Points on a hilly landscape, in no order, each with its height.
From any point a climber steps to the highest of the 2 points nearest to it. It stops when none of these is higher. Distance is the straight distance between rows; heights are no part of it.
Q12 h=2.85: [166 161 132 135 115 155 129 108 129 151  65 132 112 108 126 136 155  96
 129 129  89 129 135 151]
Q642 h=4.90: [151 162 170 164 150 146  88 118  87 105 198 121 126  90 127 105 170 108
 150 116 138 158  68 140]
Q691 h=6.35: [160 163 109  92 113 210 156 156 116 158 147 178 120 116 131 116 143 159
  89 133 176 152 158 131]
Q80 h=4.66: [108 117 138 128 121  84 126 152 164 137 140 117 159 156 136 126 111 116
 126 142 132 145 136 115]
Q7 h=0.93: [126 130 103 115 128 105 110 100 139 119 139 106 148 101  82 142 147 113
 122 161 142 119  68 146]
Q991 h=1.17: [100 106 143 166 163  90 106  77 120 108 196  71 101 159 129 118 128 116
 133 152 190 154  67 122]
Q389 h=0.72: [139 149  98 118 138 127 101  84 134 130 155 136 163 102  97 129 157 130
 111 139 186 134  59 137]
Q466 h=1.94: [ 86 100 125  79 124 120 163 121 169 100  82 140 131 161 155 141 128 184
 115 137 137 118 200 117]
Q527 h=3.09: [134 104 162 148 105 118 127 186 148 161 163 168 137 121 152  89 147 124
 122 148 126 133 169 108]
Q698 h=2.91: [123  78 144 128  96 143 171 201 130 144 150 172 134 142 148 108 149 159
 135 158 135 125 184 107]
Q947 h=5.68: [152 168 121 103 143 174 123  79 141 119  41 106 121 102 123  96 163 160
 119 104  95 108 141 152]
Q769 h=3.83: [134  94  88 114 184  84 115 142  94  96 152  71 152 108  99 121  59 140
 123 115  87  92  91 109]
Q978 h=2.07: [ 87 129 125  78 127 106 129 137 148  99 100 131 176 173 159 156  90 180
 137 124 129 127 179 114]
Q256 h=4.18: [115 124 125 107 110 139 138  90 140 120  41 130 118 169 180 153  91 146
 151 119  99 134 191 128]
Q156 h=2.55: [ 92  98 142  86  89 161 171 168 122  97 132 172 135 142 117 120 162 174
  92 141 171 137 144 110]
Q258 h=4.91: [167 166 122 116 144 158 128  84 157 134  72 120 110  99 121  74 177 161
  86 116 132 120 142 148]
Q964 h=4.39: [159 138 127 140 134 172 148 117 163 137 101 141 103 121 120  75 187 154
  71 134 147 126 171 145]
Q856 h=4.17: [146  98 103 118 158  59  84 126 123 116 163  76 146 103  97 104  81 143
 146 122 114  98  92 115]
Q310 h=2.33: [173 117 112 132 171  74 117 165  94 134 147  96 161  83 118  93  77 134
 149  72  93  96 126 110]
Q16 h=4.96: [153 109 113 130 118 204 188 143 136 128 118 146  92 131 115 101 190 172
  69 130 159 118 178 141]
Q945 h=5.12: [ 87 118 163 139 111 184 132  94 114  96  35 200  71 170 143 159 119 188
 154 114 118 140 209 138]
Q332 h=1.03: [157 164  75  92 131 156 123  90 133 155 165 154 154 101 118 136 146 145
 104 136 214 144  94 135]
Q620 h=6.27: [115 150 140  83 121 149 127 101 143 124  46 132 122 123 133 105 153 160
 134 116 106 112 165 139]
Q579 h=3.71: [110 132 149 117  94 151 148 162 135 134  89 187 125 153 131 145 159 131
 107 155 131 159 158 121]
Q19 h=2.48: [ 90  93 134 194  98 148 124 179 149 136 231 154 101 126 134 103 176 123
 120 128 198 117 115 115]
Q897 h=0.67: [114 119 118 148 114  78  95 108 183 171 149 115  94 124  91 114 143 105
 120 155 180 109 126 142]
Q246 h=3.56: [131  93 106 101 175 113 115 149  93  95 160  91 144 120 122 121  72 120
 118 114  49 101  89 105]
Q952 h=7.16: [143 189 117  84 125 206 140 135 120 141  87 176 123 121 119 128 146 161
  90 124 158 149 163 134]
Q55 h=5.55: [123 142 139  87 116 114 119 115 139 130  89 124 147 103 115 108 147 144
 128 132 116 119 118 129]
Q318 h=0.80: [115 118 132 158 127  59  72 132 176 159 190 101  97 128  89 114 125 115
 151 138 171 100 114 133]
Q364 h=1.21: [142 151  79 100 124 170 140 107 144 151 157 157 127 120 123 135 145 136
  76 138 219 136 124 151]
Q354 h=2.87: [150 124  83 134 149 118 144 145  64 123  99 121 172 108 151 156  52 130
 151  71  76  79 132  99]
Q906 h=3.45: [127 118  85 115 105 145 142  93  66 125  71 124 138 120 179 173  40 134
 178  95  61  82 155 112]
Q3 h=5.76: [133 140 165 167 167 135  95  86  89 104 191 119 112 108 153 106 178 126
 131 126 189 168  68 134]
Q885 h=3.46: [110 162 160 121  95 153 127 163 117 116 126 164 148 141 122 140 167 127
 106 141 142 171 119 117]
Q299 h=1.97: [167 123  98 191 173  51 105 167 108 158 177  75 123 126  95 132  59 106
 147  70 135  75 121 134]
Q418 h=4.42: [108 108 129 123 110 148 126  56 125 109  50 126 114 180 189 165  78 177
 155  98 106 119 215 131]
Q565 h=3.55: [151 122 161 166 163 117 108 170 101 121 189  98 115 133 121 134 108  69
 162 127  56 143  85 143]
Q643 h=3.52: [153 166 164 137 105 125 105 160 135 163 148 159 138  95 124 112 172  96
 135 124 110 149 126 142]
Q186 h=1.66: [ 85  99 113  93  94 107 155 125 173 118 132 137 137 148 111 126 151 151
  91 157 183 130 135 120]
Q58 h=2.21: [ 74 134 150  80 110 122 140 150 132  78 120 139 164 179 135 143 125 178
 120 128 126 162 152  92]
Q212 h=1.36: [109 115 109 118 131  96 144 127 153 123 114  90 141 152 112 172 101  82
 143 162  90 118  89 140]
Q180 h=4.34: [ 98 139 127 112 122 135 117 147  95  92  84 121 155 153 113 177 104 115
 166 147  67 159  99 112]
Q561 h=4.03: [ 96 123 111 105 119 138 118 123  94 107  64 129 131 147 141 190  77 117
 175 136  46 127 122 127]
Q788 h=4.97: [114 134 121  85 117 110 122  88 158 122 100 127 142  96 107  98 161 160
 111 137 158 121 114 137]
Q822 h=2.22: [ 84 132 143 192 111 127 110 172 169 162 219 154 101 125 122 119 173 102
 118 127 193 115 109 145]
Q35 h=3.28: [146 137 183 139 108 121 112 172 145 176 126 172 132  96 145  90 165 105
 136 137 107 142 160 129]
Q843 h=3.95: [114 133 142 117 103 130 140 127 141 137  67 160 121 160 153 146 113 123
 145 143 106 144 172 122]
Q597 h=1.42: [190 130 106 157 122 101 150 118 101 175 103 133 149 110 179 136  48  83
 156  92 105  91 160 115]
Q625 h=3.21: [155 132 119 128 121 152 134  84 130 138  46 117 100 120 149 131 122 100
 148 121  57 118 141 136]
Q699 h=2.96: [116 126 160 134 105 124 110 149 124 120 186 154 146 119 134  87 168 150
 108 131 161 149 107 105]
Q154 h=1.29: [179 157 112 163  91 119 156 113  73 157  87 143 153 107 186 151  36 104
 154  83 109  86 154 112]
Q814 h=5.96: [130 111 133 144 115 198 189 147 125 119  74 182  74 166 131 152 161 143
  97 135 142 145 191 129]
Q357 h=4.38: [101 133 164 159 132  94 116 148 140 123 190  93 141 150 138 114 127 116
 129 139 145 164 114 116]
Q462 h=1.05: [124 119 157 172 168  84  89 106 122 112 214  67  93 133 125 113 115 124
 159 135 170 142  81 126]
Q459 h=4.56: [136 112 122 118 129  64  85 121 149 133 151  95 145 102 100  90 116 136
 149 134 138 122 110 110]
Q309 h=3.76: [150  96 102 116 132 147 142  82 104 138  73 122  92 101 151 131  90 100
 156 112  22  84 132 119]
Q187 h=4.93: [133 114 115 118 136  73 118 139 156 154 123 101 145 118 129 116 104 116
 145 129 112 120 138 125]
Q872 h=3.23: [118 164 170 129 115 146 113 151 105 111 161 140 154 126 129 111 168 137
 108 125 139 180 104 107]
Q249 h=5.47: [141  87 128 147 115 181 198 153 147 132 107 153  83 152 131 117 184 142
  91 149 147 125 186 130]
Q317 h=1.59: [182 101  99 164 140  85 147 122 123 192 134 119 115 105 148 131  54  66
 169 100  85  88 148 130]
Q2 h=2.56: [172 119  90 150 175  91 142 165  62 123 126 101 166  88 124 130  65 120
 128  62  79  81 116 103]
Q349 h=5.13: [118 148 150 115 152 138 116 116  89  74 150  87 146 134 116 132 137 130
 135 153 105 167  63 117]
Q470 h=3.24: [142 104 128 137 148 112 119 160 112 134 159 115 136 128 111 150  95  67
 162 136  47 117  82 137]
Q942 h=1.77: [119 165 135 150 117 136 122 140 149 151 165 133 138 127 103 161 157  71
 121 143 157 143  92 157]
Q381 h=1.46: [107 110  97 101  96 143 160 125 156 127 135 154 119 133 106 131 167 144
  67 146 210 121 127 148]
Q871 h=5.77: [155 138 100 121 101 207 160 183 119 170 176 181 108 105 135 121 168 133
  89 126 196 134 150 144]
Q679 h=5.81: [125 142 161 120 149 140 108  84  87  79 150 107 158 125 131 107 157 149
 131 137 144 165  63 111]
Q473 h=2.37: [ 77 126 155  67  95 145 151 144 131  82 109 165 150 157 113 143 156 179
 105 128 148 138 152 107]
Q460 h=3.17: [139 131  84 120 122 123 137 111  74 129  66 120 174 117 173 163  48 145
 161  73  87  77 160 108]
Q431 h=1.78: [172  99  88 176 165  59 127 154 116 177 166 111 122 111 111 133  55  79
 164  82  99  74 126 135]
Q22 h=0.30: [150 161  85 132 144 154 151  84 175 130  86 109 111 143 117 133 161 125
  66 135 160 138 146 163]
Q685 h=2.15: [176 126 113 169 176  63  92 165  93 137 182  74 138 102 100 106  72 122
 140  72 112  95 127 124]
Q149 h=6.99: [134 135 150 136 165 133  92  83  89 107 166 129 152 113 134  94 178 156
 126 114 180 163  51 115]
Q13 h=0.53: [120 119 119 138 121  92 134 104 191 141  99 113 108 127 111 116 147 108
 103 159 148 126 143 142]
Q255 h=1.98: [110 157 137 179 117 127 107 157 164 154 200 143 122 121 118 137 166  82
 122 125 174 140  94 154]
Q369 h=1.31: [ 82 102 132 136 136  85 115  95 140 101 184  97 125 166 126 101 135 139
 107 140 197 165  86 104]
Q441 h=3.29: [145  91 118 127 169 114 128 161  91 114 171 116 133 124 116 142  70  79
 131 120  34 100  95 117]
Q267 h=1.50: [115 135 126 131 116 110 144 114 159 153  88 126 132 154 129 173 119  69
 137 161 105 138 118 147]
Q623 h=4.65: [144 112 110 109 126  93 134 127 140 146  89 107 141 110 142 134  90 101
 153 132  79 118 140 123]
Q649 h=2.75: [112  76 142  89  98 150 178 187 131 113 118 167 124 139 123 112 157 188
 124 145 142 125 179 102]
Q77 h=0.41: [123 131 110 125 124 133 160  91 182 129  73 117 100 157 128 139 165 118
  84 148 143 131 155 159]
Q998 h=4.76: [ 86 106 162 140 114 180 110  55 122  96  52 159  81 187 162 157  91 203
 167 100 112 134 215 142]
Q883 h=4.32: [163 159 167 149 139 139  96 147  97 109 177 123 141  91 109 120 160 104
 155 123  97 141  68 140]
Q379 h=5.53: [107 116 145 140 105 198 159 131 118 115  51 207  71 173 138 159 140 169
 124 127 125 146 200 129]
Q517 h=5.36: [118 159 115  70 118 163 144  86 142 115  92 149 139 116 116 116 169 187
  84 128 182 121 130 141]
Q70 h=3.85: [167 167 155 136 126 140  98 160 112 154 146 146 144  74 106 122 160 101
 158 127  98 136  89 146]
Q901 h=1.47: [ 85 108 125 118 112  80 121 108 172 113 152 112 143 156 103 124 139 136
 102 158 185 137  92 121]
Q243 h=0.92: [114 119 151 180 136  74  58 119 156 134 217 106  96 137 116 103 129 130
 158 129 177 125  93 118]
Q645 h=2.59: [180 186 119 129 138 163 121 120 133 174  98 133 114  92 115 134 155  89
 117 137 112 138 129 165]
Q361 h=1.61: [130 159 135 145 114 131 129 141 148 164 114 135 128 141 115 167 145  53
 132 152 117 142 112 152]
Q520 h=4.25: [155  96  97 118 139 120 144 124 111 151  95 117 124 105 144 137  71  92
 161 125  39  86 128 119]
Q798 h=1.19: [105 104 105 125 147  89 117 121 149 102 150  82 141 127  91 150 109  95
 134 166 104 111  63 140]
Q863 h=4.68: [ 99 155 143 111 132 130 122 134  98  81 113 112 158 151 114 154 133 118
 134 145 100 166  85 113]
Q265 h=2.71: [105  83 155 164 101 136 118 174 128 125 222 150 117 118 134  75 167 158
 113 136 181 137 123 103]
Q71 h=1.83: [ 91  81 126  85 107 121 182 134 177 103 109 136 113 161 136 145 141 168
  99 147 169 115 179 124]
Q805 h=6.32: [133 194 111  75 144 199 139  95 132 125  66 136 129 124 119 127 150 183
  98 122 151 139 158 149]
Q68 h=4.11: [112 150 198 173 157 114 116 138 110 110 205  81 110 143 152 117 138  96
 138 134 137 183 104 125]
Q440 h=3.74: [108 117  98  97 117 153 124  77  91 119  57 123 121 139 162 180  63 126
 185 118  55 106 154 126]
Q810 h=3.81: [137 141 177 172 173 115 117 157 101 115 198  68 106 135 145 123 114  81
 164 134  96 155  94 143]

Call two points neighbours if one is among the 2 nearest of the other. Go from one point of each pair to the other, from neighbour to neighbour, staying as high as possible. Name the lowest point that can't be avoided.
Q620 and Q186 => Q364
Q814 and Q187 => Q361
Q814 and Q620 => Q964
Q620 and Q952 => Q788

Two climbers start at each pair of points below. Name the first point that both come to, or write none.
Q310 and Q441 => none
Q565 and Q361 => none
Q246 and Q470 => Q187
Q19 and Q698 => none
